Points, in no order, along strands that fork and pass close to each other.
Two points are linked if the straight distance between their rows is under 6.14. Some points are linked to none.
vuvam: [ 0.08  1.08 -1.55 -0.39  0.02  2.18  1.84 -3.63  0.30 -1.63 -3.01  0.87
  1.53 -0.07  0.09  1.31 -0.75 -0.52 -0.22  0.63  0.72 -1.43 -1.01 -1.54
 -1.48 -2.95 -0.21  3.95 -0.84]
Sotid: [-1.66 -1.29 -1.83 -0.32  2.06 -4.47  1.98  0.30 -4.50  0.75 -0.97  1.78
 -4.06  1.18 -0.86  0.21 -1.08 -3.26  0.17  0.62 -0.51  0.06 -2.63  1.41
 -1.28  2.84 -0.27 -1.41  4.85]
dogi: [-1.61  0.27  1.53  1.22  1.58 -3.95  1.92 -2.41 -0.09  3.37  0.94 -1.95
 -3.71  0.81 -0.88 -1.27  2.70 -1.79 -0.91  0.21  0.23  0.85 -4.93 -0.14
  0.84  3.63 -0.30  1.13  2.10]
Gufo: [ 1.34 -0.43 -1.57 -0.98 -0.89  1.90  2.53 -2.02  0.11 -1.12 -3.83  2.06
  1.31  0.69 -0.19  1.05 -1.60 -0.75  0.21  1.01  0.91 -2.36  0.40 -2.03
 -1.29 -2.44  0.74  2.73 -0.32]
zum: [ 4.72 -2.62  0.99 -3.22 -1.53  1.43  3.55 -0.48  2.97 -0.26 -0.97  1.31
  1.56  0.21 -0.16  2.81 -1.81  0.83  1.96  3.02  0.37 -0.54  2.39  0.10
  1.70  1.75  3.03  0.23  0.21]
zad: [-4.49 -0.09 -1.90  2.27 -3.07 -3.96  0.12  4.77 -1.78  2.26  1.23 -1.42
 -2.92 -0.86 -0.73 -2.91  0.96 -0.34 -1.76 -2.18 -3.01  3.85 -4.75 -0.23
 -1.62  0.44  0.26 -1.13  2.68]
Giz: [-1.27  0.09 -0.86  0.72  1.28 -0.80  0.74 -3.83 -1.70 -0.53 -1.74 -0.15
 -1.18 -0.39  1.54  1.58  0.81 -3.12 -0.75  0.29 -1.38 -2.10 -3.25 -3.68
 -1.48 -1.88 -1.15  3.82 -0.26]
kudin: [-2.29  3.76 -3.37  1.58 -2.61 -0.12 -2.43  4.85 -0.06 -0.32  1.21 -1.74
  1.12 -1.66  0.08 -1.67 -0.42  2.12 -0.17 -2.55 -1.83  1.49 -1.18 -0.91
 -1.19  0.47 -2.95 -2.07  0.69]
burer: [ 4.29  0.48 -1.29  0.06 -2.10 -0.08  1.59  1.27  1.80  2.68  1.33 -0.24
  3.99  2.10 -1.42  2.79 -0.47  0.99 -0.57  1.12 -2.37 -0.81  4.08  0.45
 -0.28  1.15  2.79  0.19  0.38]
vap: [ 2.92 -1.35  1.46 -1.64  0.56  3.08  3.36 -3.98  2.16 -0.99 -1.36  0.60
  0.82  1.49 -0.84  1.94 -1.82  0.42  1.34  2.32  2.58  0.29  0.93  1.24
  1.36 -1.08  3.10  1.86 -0.18]
gokiv: [-1.97 -0.66  5.25 -0.61  4.65 -0.07 -2.76 -2.23  0.64  0.61  3.25 -0.51
 -3.05 -0.25  0.29 -1.83  2.24  1.11  0.66 -1.09  3.48 -0.20 -1.43 -0.77
  1.94  2.85  1.03 -1.54 -0.57]
liba: [ 1.10  2.32  1.82 -0.35 -0.70  0.48  0.20  0.13  3.23 -0.03  0.55 -0.20
  1.17  1.12 -2.01 -1.73  1.32  1.98  1.85 -0.18 -0.06  2.04  3.04  3.61
 -0.05  1.92 -0.50 -0.80 -1.07]
Vutu: [ 0.21 -0.14  5.94 -1.40  1.44  0.74 -1.02 -1.08  1.64 -0.69  0.91  0.39
  0.44 -0.77 -0.64 -2.44  1.61  2.89  2.14  0.56  2.40  2.87  3.05  2.01
  0.35  3.11  0.99 -2.12 -0.85]
libe: [-4.08  1.61 -1.00  4.16 -3.92 -0.68 -0.12  2.61 -0.91 -1.27  1.08 -2.81
 -2.08 -3.01  1.26 -1.17  0.47 -0.37  0.03  0.06 -2.38  3.93 -5.50 -2.35
 -0.14 -2.12 -1.60  0.11  1.39]
Gol: [-1.69  0.93 -4.31 -0.15  0.44  1.02 -1.54  0.78 -5.01 -1.10  1.40  0.52
  2.92  0.01 -1.06 -0.01  0.92  1.17 -1.31 -0.36 -1.20 -1.59  3.49 -1.26
  0.40 -0.10 -1.62 -4.30  1.79]
Buf: [ 2.47 -3.74 -0.99 -0.46  1.88 -0.03  0.64 -0.75 -2.12 -1.29 -3.44  1.73
 -3.50  1.83  2.31  0.27 -1.59 -4.89 -0.97  2.29  0.83 -4.53 -1.17 -1.71
 -0.03 -0.56 -0.37  1.27 -1.11]
sovi: [ 2.60 -5.79  5.54 -3.32  0.64 -1.01  0.38 -0.21  0.22  0.35 -2.15  1.12
 -0.70 -2.57  3.49 -2.01 -0.29 -0.40 -0.62  2.31  1.46 -1.54  1.07 -1.70
  3.32  1.65 -0.32 -1.46 -1.64]
dalam: [-1.46 -4.07  7.57 -2.02  2.98 -2.70 -1.07 -0.34 -0.67  3.53 -1.01  0.46
 -0.70 -4.99  2.48 -1.63  1.06 -1.04 -2.09  0.02  1.91 -0.70  0.58  0.66
  3.30  5.95 -0.57 -2.21 -0.13]
Rina: [-5.06 -0.46 -2.52 -0.16  0.00 -3.56 -0.92  4.71 -2.69  2.01  3.59  0.92
 -1.01  1.04 -2.27 -2.51  1.85 -1.50 -1.06 -1.42 -2.77  0.87  0.53  1.81
 -2.38  5.21 -0.44 -2.77  1.97]
nabes: [-0.60  1.84 -1.41  0.22  1.32  2.58  1.60 -4.92  0.25 -2.43 -1.21  0.00
  1.46 -0.49  0.17  1.92 -0.85 -0.54 -0.32 -0.09  0.76 -0.51 -1.57  0.03
 -1.30 -3.15  0.05  4.17 -0.80]
dul: [-1.44 -2.11  7.55 -1.52  2.25  0.10 -1.80 -1.24  0.66  0.19  0.61  0.58
  0.34 -2.59  0.53 -2.45  1.69  2.53  1.38  0.98  2.19  2.20  3.15  1.06
  1.27  3.82  0.70 -2.33 -0.37]
pitin: [-0.93  1.14 -1.78 -0.51 -0.53 -0.54 -0.56  1.59 -0.83  0.22 -1.83  1.53
  0.66  1.34 -1.26 -1.19  0.92  1.57  0.88 -0.96 -0.86 -1.68  1.31 -1.24
 -2.13  0.70 -1.45 -0.06 -0.66]
Saz: [-5.00  0.75 -0.33  4.27 -2.54 -1.30 -0.23  0.07 -0.43  0.43  1.42 -3.13
 -3.48 -2.28  0.69 -2.54  0.61 -0.35 -0.53 -0.82 -2.68  3.83 -4.83  0.34
  0.41 -1.45 -1.63  1.77  2.36]
nuf: [-1.89  2.50 -1.26  1.51  1.16  2.28  0.70 -4.14 -0.02 -3.61  0.63 -0.93
  0.74 -1.51  1.33  1.58 -0.57 -0.29 -0.27 -0.53  0.19  0.19 -2.79  0.54
 -1.56 -4.10 -0.58  4.09 -0.63]
geli: [-1.57  3.84 -3.03  2.21 -3.02  1.59 -1.03  2.32  0.25 -2.98  0.33 -2.63
  0.51 -3.20  0.77  1.21 -0.27  0.67  0.14 -1.00 -1.08  2.55 -3.96 -2.06
 -0.54 -2.49 -2.34 -0.25 -0.09]
Vom: [ 0.61 -4.65  6.37 -3.18  3.34  0.56 -1.41 -1.98  0.27  1.21 -0.09  0.13
 -1.11 -3.51  2.78 -0.55 -0.17 -1.20 -1.27  1.40  2.75 -4.41 -0.11  0.34
  5.57 -0.49  0.15 -1.24 -0.01]
favez: [-4.54  0.97 -1.41  2.66 -2.44 -2.58 -0.24  2.06  0.40  1.57  0.81 -2.08
 -3.12 -1.92 -0.14 -3.25  1.02  0.02 -0.21 -1.92 -3.24  3.43 -3.93 -0.34
 -0.43  0.49 -1.46  0.87  1.81]
sorab: [ 0.83  1.89 -2.33  1.94 -2.14  3.12  0.14  0.86  2.37  0.49  1.91 -1.63
  2.54 -0.20 -1.87  3.04 -0.79 -0.89 -2.06 -1.45 -1.41  2.35  1.36  2.93
  1.31 -5.77  2.30  0.35 -1.97]
vun: [-1.98  1.92 -1.56  0.01 -0.89 -0.72 -0.42  1.18  0.65  0.18 -1.18  0.43
 -0.42  0.03 -1.00 -2.10  1.44  1.41  0.87 -1.63 -1.62  0.02  0.37 -0.72
 -1.77  1.05 -1.92  0.76 -0.58]
loso: [-0.94  2.11  2.09  2.67  2.09 -0.35 -2.89  0.08  2.77 -0.39  3.66 -2.12
 -2.97  2.14  1.78 -2.61 -1.43  2.02  2.15 -2.54  3.63  1.68 -2.82  2.13
 -1.16  0.27 -0.98  2.24 -0.80]
didid: [-4.28 -0.90 -2.48 -1.19  1.11 -3.54  0.66  2.85 -3.85  1.63  1.91  1.95
 -1.65  1.04 -2.52 -1.06  1.73 -3.09 -0.55 -0.10 -2.10  0.41  0.67  3.03
 -1.29  6.01 -0.70 -3.00  3.11]
Milu: [ 1.64  1.86  1.37  2.22  1.54  1.09 -1.82  0.24  2.84  0.43  1.83 -1.49
 -0.86  3.34  0.91 -0.07 -2.32  1.10  0.82 -1.97  2.66  2.51 -1.65  3.94
 -1.59 -2.64  1.20  1.94 -2.96]
meze: [ 1.14  0.06 -1.27  1.66 -1.36  2.85  0.82 -0.07  2.69  0.47  2.59 -1.16
  0.90  1.39 -2.41  2.99 -1.18 -0.79 -0.78 -1.10 -0.86  2.13  1.18  3.29
  0.24 -6.15  4.27  1.86 -2.28]
Sogi: [-0.78 -3.40  7.18 -2.28  4.00  0.60 -2.58 -2.57 -0.07  1.57  0.39  0.71
 -1.04 -2.96  1.84 -0.57  0.54  0.27 -0.30  0.56  3.34 -3.08  0.52  0.02
  4.51  0.84  0.91 -1.52 -0.09]
lim: [ 1.89 -0.47 -2.90 -0.62 -1.21  1.24  0.57  1.01 -1.86 -0.72 -1.86  2.75
  2.84  1.66 -1.06  1.52 -1.52  1.02 -0.14  0.62  0.38 -3.54  2.37 -1.60
 -1.02 -2.47  0.39 -0.50  1.19]
dum: [ 3.16  0.22  2.43  0.90  1.81  0.88 -0.52 -0.71  3.17  0.58  1.86 -1.32
 -0.24  4.04 -0.39  1.06 -1.68  0.82  0.75 -0.83  2.77  2.49 -0.50  2.74
 -0.89 -3.09  4.21  1.22 -3.02]
difi: [-2.08 -1.52 -2.57 -0.68  0.99 -0.56 -0.97  1.94 -4.19  0.34  0.13  2.62
 -0.27  1.60 -1.65 -0.48  1.56 -1.74 -0.26  0.67 -1.82 -3.28  3.33  0.52
  0.24  2.09 -1.75 -2.76  0.83]
Bukat: [ 2.14  1.76  0.36 -0.07 -1.72 -0.73 -0.04  2.56  0.92  1.04 -0.03  0.89
  3.65  2.26 -1.92 -0.75  0.68  2.58  0.58  0.50 -0.47 -1.04  3.56  0.50
 -1.74  2.42 -0.76 -0.74  0.07]
vevom: [ 0.91 -1.12 -0.30  0.72  2.18 -2.68  1.20 -2.53 -2.23  0.85 -2.09  0.22
 -3.21  0.82  1.38  1.99 -0.59 -5.16 -1.00  1.61  0.17 -3.16 -4.08 -2.40
 -1.06  0.44 -1.30  2.38  1.02]
roru: [ 2.75 -1.68 -3.25 -1.03 -1.60  1.51  2.11  0.24 -1.04 -1.72 -2.91  3.09
  2.09  1.22 -0.75  2.04 -3.23 -0.63  0.23  1.36  0.83 -3.93  1.54 -2.08
 -0.85 -3.35  1.48  1.04  1.23]
fisi: [ 0.21  0.34 -2.84 -0.25 -0.49  0.15 -0.61  1.44 -2.21 -0.69 -1.55  2.59
  1.89  1.13 -1.08  0.29  0.10  1.00  0.06 -0.42 -0.36 -3.09  2.15 -1.70
 -1.57 -1.04 -0.65 -0.84  0.30]
vube: [-2.20  1.67 -0.30  0.77  0.91  0.54 -0.17 -3.10  0.98 -0.73 -0.59 -1.09
 -2.22 -0.05 -0.04 -1.28  1.69  0.54  0.99 -0.68 -0.14  0.43 -1.17  0.13
 -0.49  0.32 -1.42  2.77 -0.54]
Vuz: [-5.27  0.09 -3.64  0.44 -0.94 -3.29 -0.74  4.50 -3.64  1.74  3.85 -0.29
 -1.71 -0.09 -2.31 -1.34  2.03 -1.09 -1.59 -1.86 -3.07  1.98 -1.67  1.12
 -1.23  2.31 -0.21 -4.04  3.15]
maviz: [ 1.95 -2.83 -0.15 -0.95  1.08  0.48  0.97 -1.48 -0.80 -0.32 -3.84  1.90
 -2.66  1.92  2.01 -0.28 -0.93 -2.98 -0.32  1.98  0.89 -3.61 -0.95 -2.72
  0.10  0.17 -0.46  1.89 -1.73]
pag: [-2.23  3.53 -1.31  2.28 -0.55  2.00 -1.88  0.18  1.94 -1.81  1.01 -1.45
 -0.63 -1.08  0.53  0.31 -1.14  0.50  0.72 -2.27 -0.13  3.10 -1.44  4.00
 -0.54 -2.60 -2.34  1.51 -0.18]
zef: [ 3.08  2.76 -1.92  1.60 -1.77 -1.34 -0.66  2.60  0.05  2.08  0.80 -1.03
  5.23  1.58 -1.01  0.74 -0.65  2.19 -1.97 -1.19 -1.76  0.10  3.43  0.50
 -1.10 -0.25  0.15 -1.83  0.59]
mepi: [-1.59 -0.88 -3.48 -0.42  0.40  0.97 -1.25  0.65 -4.77 -0.61  0.33  1.80
  2.20  0.36 -1.16 -0.19  0.82 -0.73 -1.34  0.69 -1.78 -3.17  4.32 -0.57
  1.29  0.69 -2.18 -3.11  1.68]
futuv: [-2.36  3.89 -1.90  3.41 -1.82  2.09 -0.63  0.43  0.35 -4.10  1.02 -2.54
 -0.13 -3.44  1.91  1.64 -0.50 -0.14  0.21 -0.29 -1.14  3.60 -4.10 -0.36
 -0.61 -3.54 -1.91  1.45  0.14]
kir: [ 3.68 -0.69 -1.40 -0.85 -1.86  1.23  2.56 -0.18  4.01  2.31  2.07 -0.66
  2.56  1.05 -2.35  3.86 -0.11 -0.29 -0.01  1.10 -2.53  0.02  3.75  0.80
  1.13  0.15  4.37  0.73 -0.39]
Dezud: [ 1.29  2.37 -2.37 -0.16 -1.79  1.30  1.14 -0.19  0.89 -0.51 -2.35  0.56
  3.03  0.19 -1.59  1.31 -0.27  1.06 -0.53 -0.43 -0.02 -0.74  1.01 -0.07
 -1.02 -2.19  0.37  0.90 -0.14]
Mov: [ 0.09  2.38  1.95  2.05  1.75  0.33 -2.74  0.44  2.93 -0.40  2.59 -1.71
 -2.19  2.59  0.94 -1.87 -1.58  1.83  2.25 -2.42  3.15  3.24 -1.01  4.39
 -0.85 -0.53 -0.54  0.82 -1.89]
fuv: [-2.14 -4.00  8.28 -2.29  2.09 -0.97 -1.83 -0.62 -0.45  2.11 -0.28  0.59
  0.04 -4.40  1.56 -2.79  1.98  1.06 -0.20  0.64  1.56  0.88  2.75  0.70
  1.99  5.09 -0.27 -1.85 -0.57]
Tad: [ 0.03  4.67 -2.40  1.76 -2.55  1.36 -1.68  2.74  1.89  0.25  0.44 -1.64
  2.69 -1.46 -0.65  0.48 -0.77  1.40 -1.12 -2.55 -1.07  2.37  0.01  2.03
  0.79 -1.59 -2.34 -1.19 -0.39]
Nok: [ 2.03 -3.13  2.15 -1.60  1.83 -0.43  0.76 -1.16 -0.32  0.55 -3.24  1.44
 -3.14  0.90  2.41 -0.71  0.01 -2.71 -0.38  2.38  1.31 -2.43 -0.78 -2.40
  2.00  2.54 -1.10 -0.04 -1.93]
Fiv: [-2.04 -1.72 -2.22 -0.72  1.49 -2.34 -0.69  1.49 -3.76  0.75 -0.89  2.57
 -2.95  1.25 -1.08  0.41  0.98 -3.02  0.17 -0.23 -1.34 -1.87  0.27  0.28
 -1.31  2.10 -0.94 -1.81  0.90]
fogol: [-1.91 -0.48 -3.20  0.00  0.13 -1.44 -0.95  0.49 -3.81 -0.89 -1.50  1.36
 -1.55 -0.30 -0.09  1.94  0.99 -2.08 -0.14 -0.70 -1.53 -1.24 -1.90 -3.21
 -2.52 -1.83 -0.63  0.03  0.33]
boda: [-0.78 -1.78  6.18 -1.44  4.22  1.39 -2.42 -2.94  0.47  0.28  1.38  0.34
 -0.96 -0.78  1.10 -1.21  0.76  1.89  0.91  0.47  4.10 -0.86  0.80 -0.55
  2.53  1.20  1.39 -1.59 -0.48]
vaki: [ 1.95 -0.13  1.30 -1.35  0.85  2.51  2.05 -3.78  1.72 -1.01 -1.51  0.62
  0.73  1.64 -0.43  0.45 -0.23  0.73  1.40  1.68  2.15  0.51  1.26  1.36
  0.70 -0.73  1.68  1.44 -0.58]
rovak: [ 2.45  1.37 -1.24 -0.78 -1.78  1.03  2.09 -0.09  1.77  0.44 -2.21  0.94
  3.11  1.32 -1.89  1.40 -0.57  1.50  0.39  0.65 -0.20 -0.71  2.30  0.63
 -0.41 -1.21  0.66  0.91  0.06]
vak: [ 2.40 -4.96  5.76 -3.04  2.13  0.54 -0.35 -2.82  0.55  0.16 -1.26  0.07
 -0.88 -3.06  3.26 -1.10 -0.71 -0.98 -1.76  2.23  2.54 -3.02 -0.16 -0.91
  5.16  0.09  0.05 -0.79 -0.82]
Dinu: [ 3.78 -0.41  0.88 -1.86 -1.66  0.89  2.33  0.46  2.03  0.12 -1.23  1.48
  2.27  1.20 -0.92  1.11 -0.07  1.94  1.87  2.13 -0.05 -0.31  3.04  0.14
  0.22  1.58  1.03  0.07  0.09]
Fetig: [-2.08 -1.17 -3.58 -0.48  1.15 -2.08 -0.62  0.67 -4.42 -0.19 -1.25  2.00
 -3.04  0.45 -0.94  1.58  0.92 -3.50 -0.01 -0.31 -1.58 -1.66 -0.65 -1.19
 -1.63 -0.49 -0.83 -1.39  1.31]
mosid: [ 3.88  1.22 -2.02  1.27 -2.10 -0.77  0.52  1.64  1.14  3.16  1.66 -1.47
  4.98  1.85 -1.32  2.09 -0.61  1.46 -2.15 -0.09 -2.97 -0.23  4.28  0.21
 -0.29  0.13  1.77 -0.41  0.29]
gura: [-0.56  4.26 -2.16  1.68 -1.74  1.56 -1.31  0.90  2.38 -0.88 -0.19 -1.30
  1.43 -1.46 -0.61  0.42 -0.33  0.88 -0.27 -1.99 -0.61  2.58 -0.14  3.05
  0.05 -2.35 -1.92  0.77 -0.58]
zep: [ 0.27  0.13  2.10 -0.97  2.23  2.69  0.60 -4.77  1.18 -1.03 -0.78 -0.06
 -0.90  1.29  0.16 -0.83  0.46  0.68  1.40  1.16  2.39 -0.26  0.05  0.08
  0.97  0.18  0.39  1.84 -1.06]
Teg: [-1.41  1.48  3.57  1.53  3.03 -0.42 -3.29 -0.32  2.13  0.04  4.60 -1.87
 -3.39  1.52  1.16 -2.80  0.16  2.16  2.23 -2.39  4.05  0.88 -3.22  0.41
 -0.06  1.53  0.06  0.90 -0.69]
vif: [ 2.38 -1.20  0.32  1.55  0.49  1.87  1.06 -1.00  2.79  0.56  2.37 -0.94
  0.14  3.39 -1.57  2.29 -2.05 -0.17  0.27 -0.60  1.31  2.14  0.30  2.97
 -1.09 -4.65  5.36  2.67 -3.04]
duzup: [ 0.03 -0.82 -1.10  0.74  1.55 -2.95  1.16 -2.57 -3.40 -0.27 -1.62  0.08
 -2.25  0.22  1.50  2.91 -0.17 -4.92 -1.20  0.97 -1.25 -2.33 -4.53 -3.41
 -2.05 -1.76 -0.95  2.27  1.14]
lat: [ 1.57  0.60  4.19 -1.50  0.92  0.93 -0.14 -1.21  2.21 -0.78  0.56  0.05
  0.58  0.69 -0.78 -1.13  1.22  2.22  2.57  0.66  1.65  2.91  3.15  2.97
  0.43  1.70  1.14 -1.73 -0.59]
lebuv: [ 0.02  2.92 -3.27  0.01 -1.63  1.37  0.40  0.31 -0.08 -1.60 -1.87  0.31
  3.05 -1.21 -0.63  1.68 -0.20  0.82 -0.89 -1.21 -0.12 -0.11 -1.23 -1.73
 -1.93 -3.32 -0.73  0.84 -0.59]
zabub: [ 5.77 -3.96  1.72 -3.65 -1.92  1.12  3.20  0.41  2.49 -1.14 -1.27  1.75
  1.25 -0.39  1.31  1.26 -2.17  1.14  1.81  3.17  0.72 -1.16  2.58 -0.82
  2.06  1.41  1.95  0.03  0.37]
fuzig: [ 2.15  2.60 -2.98  1.45 -1.10 -0.68 -1.53  2.50 -2.42  0.96  1.49 -1.27
  5.49  1.42 -0.33  0.29 -1.09  2.67 -2.51 -1.61 -0.91  0.36  3.38  0.03
 -1.17 -0.93 -0.16 -3.62  0.60]
Vug: [-2.76  2.88 -2.81  2.87 -3.49  0.21 -0.94  3.70 -0.98 -2.02  0.84 -2.60
 -0.56 -2.87  0.99 -0.19  0.24  0.43  0.49 -0.79 -1.81  2.52 -4.42 -2.68
 -0.83 -1.78 -2.02 -0.66  0.84]
sog: [-0.58  2.73 -4.24  0.40 -1.35  0.82 -0.82  2.02 -2.35 -2.31 -0.85 -0.02
  1.94 -1.15 -0.51  1.72  0.24  0.81 -0.52 -1.43  0.23 -0.84 -1.75 -3.41
 -1.96 -2.93 -0.92 -1.02 -0.30]
Zova: [ 1.95  3.32 -2.12  2.02 -2.82  0.86 -0.99  2.72  2.24  1.90  1.33 -2.20
  4.22 -0.08 -0.99  1.58 -0.36  0.89 -2.53 -1.81 -2.03  2.20  1.99  1.71
  1.50 -2.89 -0.03 -0.97 -0.92]
rusa: [-2.64  2.86 -1.25  3.01 -0.03  1.72 -0.16 -2.47  0.01 -4.18  1.19 -1.92
  0.21 -2.61  1.94  1.81 -0.44 -0.28 -0.14 -0.33 -0.92  2.08 -3.74 -0.09
 -1.30 -4.12 -1.28  3.39 -0.10]
fidi: [ 0.26  2.03 -3.77  1.21 -0.10  0.10 -2.20  1.54 -3.85 -0.69  1.72 -0.28
  4.52  1.00 -0.63 -0.04 -0.42  2.50 -1.86 -1.24 -0.57 -0.61  3.37 -0.56
 -0.92 -0.52 -0.98 -4.15  1.76]
feki: [-2.72  2.70 -1.40  1.40 -0.49  0.47 -1.10 -1.35  1.02 -1.14  0.13 -1.67
 -1.78 -1.25  0.26 -1.29  0.53  1.02  1.10 -1.51 -1.11  2.03 -1.77  1.30
 -0.92 -0.86 -2.09  2.23  0.10]
vesu: [-0.87  0.77  0.37 -0.70  1.69  1.34  0.46 -4.13  0.74 -0.82 -1.40 -0.15
 -1.29  0.86  0.26 -0.85  1.09  0.02  0.82  0.55  1.12 -0.44 -0.50 -0.75
  0.07  0.24 -0.78  2.77 -1.27]
susib: [ 3.65 -6.56  5.58 -4.16 -0.15 -0.16  1.03 -0.63  0.84 -1.00 -1.06  0.38
  0.44 -3.81  3.82 -1.43 -1.40  0.86  0.36  2.53  1.20 -1.50  2.42 -0.81
  3.39  0.18  0.85 -0.55  0.13]
verop: [-1.86  0.38 -2.33  0.55 -0.12 -1.26  0.05 -1.18 -2.15 -0.73 -2.18  0.39
 -1.41 -0.73  0.41  1.07  0.98 -1.57 -0.15 -0.62 -1.35 -0.98 -2.65 -3.58
 -2.50 -1.71 -1.01  2.26 -0.43]
kud: [-4.65 -0.15 -2.98  1.59 -2.13 -3.95 -0.08  5.27 -3.45  1.66  2.92 -1.04
 -2.05 -0.23 -1.69 -1.83  1.23 -0.97 -1.63 -1.81 -2.48  3.25 -4.08  0.58
 -1.34  0.52  0.88 -3.50  3.29]
bik: [-2.14  0.51  3.67  0.60  3.52 -0.01 -2.77 -1.59  1.60 -0.01  4.15 -1.57
 -3.58  1.15  0.43 -2.57  1.67  1.67  1.50 -1.39  3.32  0.53 -2.18  0.12
  0.85  2.29  0.58  0.16 -0.84]
piv: [ 3.77 -1.29 -2.10 -1.28 -2.14  1.60  3.87 -0.96  3.25  1.75  0.28 -0.01
  2.07  0.93 -2.26  4.56 -2.01 -0.42  0.63  1.84 -1.41 -0.95  2.68  0.54
  1.26 -0.31  4.40  1.55 -0.27]
fali: [-2.86 -1.59 -1.82 -0.96  1.35 -3.31 -0.34  2.55 -3.15  1.66  0.07  2.30
 -2.88  1.72 -1.42 -0.89  1.45 -2.26  0.02 -0.37 -1.90 -0.49  0.22  0.74
 -1.69  4.12 -0.78 -2.12  0.96]
Dunep: [-1.18  2.83  0.21 -0.08 -0.84  0.01 -0.38  0.51  2.28 -0.25 -0.66 -0.34
  0.46  0.47 -1.47 -2.55  1.35  1.90  1.61 -0.99 -0.65  1.12  1.68  1.82
 -0.89  2.10 -1.99  0.00 -1.14]
fikaz: [ 5.15 -5.51  0.91 -3.18 -1.78  0.45  2.49  1.27  0.62 -2.32 -1.66  2.22
 -0.22  0.45  2.13 -0.76 -2.25 -0.18  1.37  3.28  1.28 -2.87  2.21 -1.53
  2.22  0.12  1.12 -0.17 -0.34]
reg: [-1.65 -0.23  2.78 -1.22  0.22 -1.11  0.07  0.73  0.99  0.79 -0.99  1.22
 -1.00  0.15 -0.66 -3.50  2.58  0.95  1.56  0.13 -0.16  0.90  1.39 -0.89
 -0.51  5.61 -1.24 -1.02 -1.75]
suz: [ 3.11  1.80 -2.63  1.51 -3.04  0.71  0.36  1.36  1.95  2.64  1.80 -2.14
  4.45  0.34 -1.47  2.44 -0.29  0.74 -2.81 -1.24 -2.89  1.00  3.16  0.27
  0.90 -2.65  2.54 -0.28 -0.52]
zeku: [ 1.72 -1.61  0.79 -0.29  2.40 -3.29  1.35 -1.82 -1.45  1.70 -2.25  0.11
 -4.39  1.48  1.30  1.04 -0.50 -4.16 -0.45  1.64  1.05 -2.80 -3.97 -1.68
  0.02  3.52 -1.14  0.55  1.13]
Getu: [ 4.26 -4.69  4.27 -4.01 -1.02  0.45  1.78  0.01  1.77 -0.94 -1.16  1.35
  1.32 -2.05  2.27 -0.01 -1.37  1.63  1.86  3.00  1.06 -0.16  2.78 -0.81
  2.39  1.86  1.07 -0.77  0.46]
Lag: [ 2.40 -4.20  3.58 -2.38  0.71 -0.11  0.69 -0.45  0.06  0.09 -2.87  1.73
 -1.88 -0.16  2.55 -1.71  0.02 -1.47 -0.07  2.51  1.82 -1.90  0.43 -2.41
  2.50  2.22 -0.39 -1.07 -2.02]

A fork is a point with three links. Follow the links from the first point to the second and name the forks in between, in order.
Fetig; didid: Fiv
fikaz; vak: zabub > sovi
Buf; Sogi: sovi
Gol; piv: mosid
Nok; rovak: sovi > zabub
sog; fikaz: zabub

Follow the links from the first point to the second, and from the first to the third. Name the last point that the two ways share.
Nok; bik; lebuv: sovi
maviz; boda; zum: sovi
mepi; Vuz; vevom: Fiv
Rina; fuzig; fogol: Fiv
Zova; piv; fuzig: mosid

A fork is a point with three links, a tip a point with one. Leave the first point through the second and follow the links. Name the first fork or tip that comes.
Saz; favez: Fiv
Dunep; liba: dalam
Sogi; Vom: sovi
feki; vube: vap
zum; Dinu: sog
zep; vesu: mosid
rovak; Dinu: zabub
gokiv; bik: sorab
Fetig; fogol: zeku
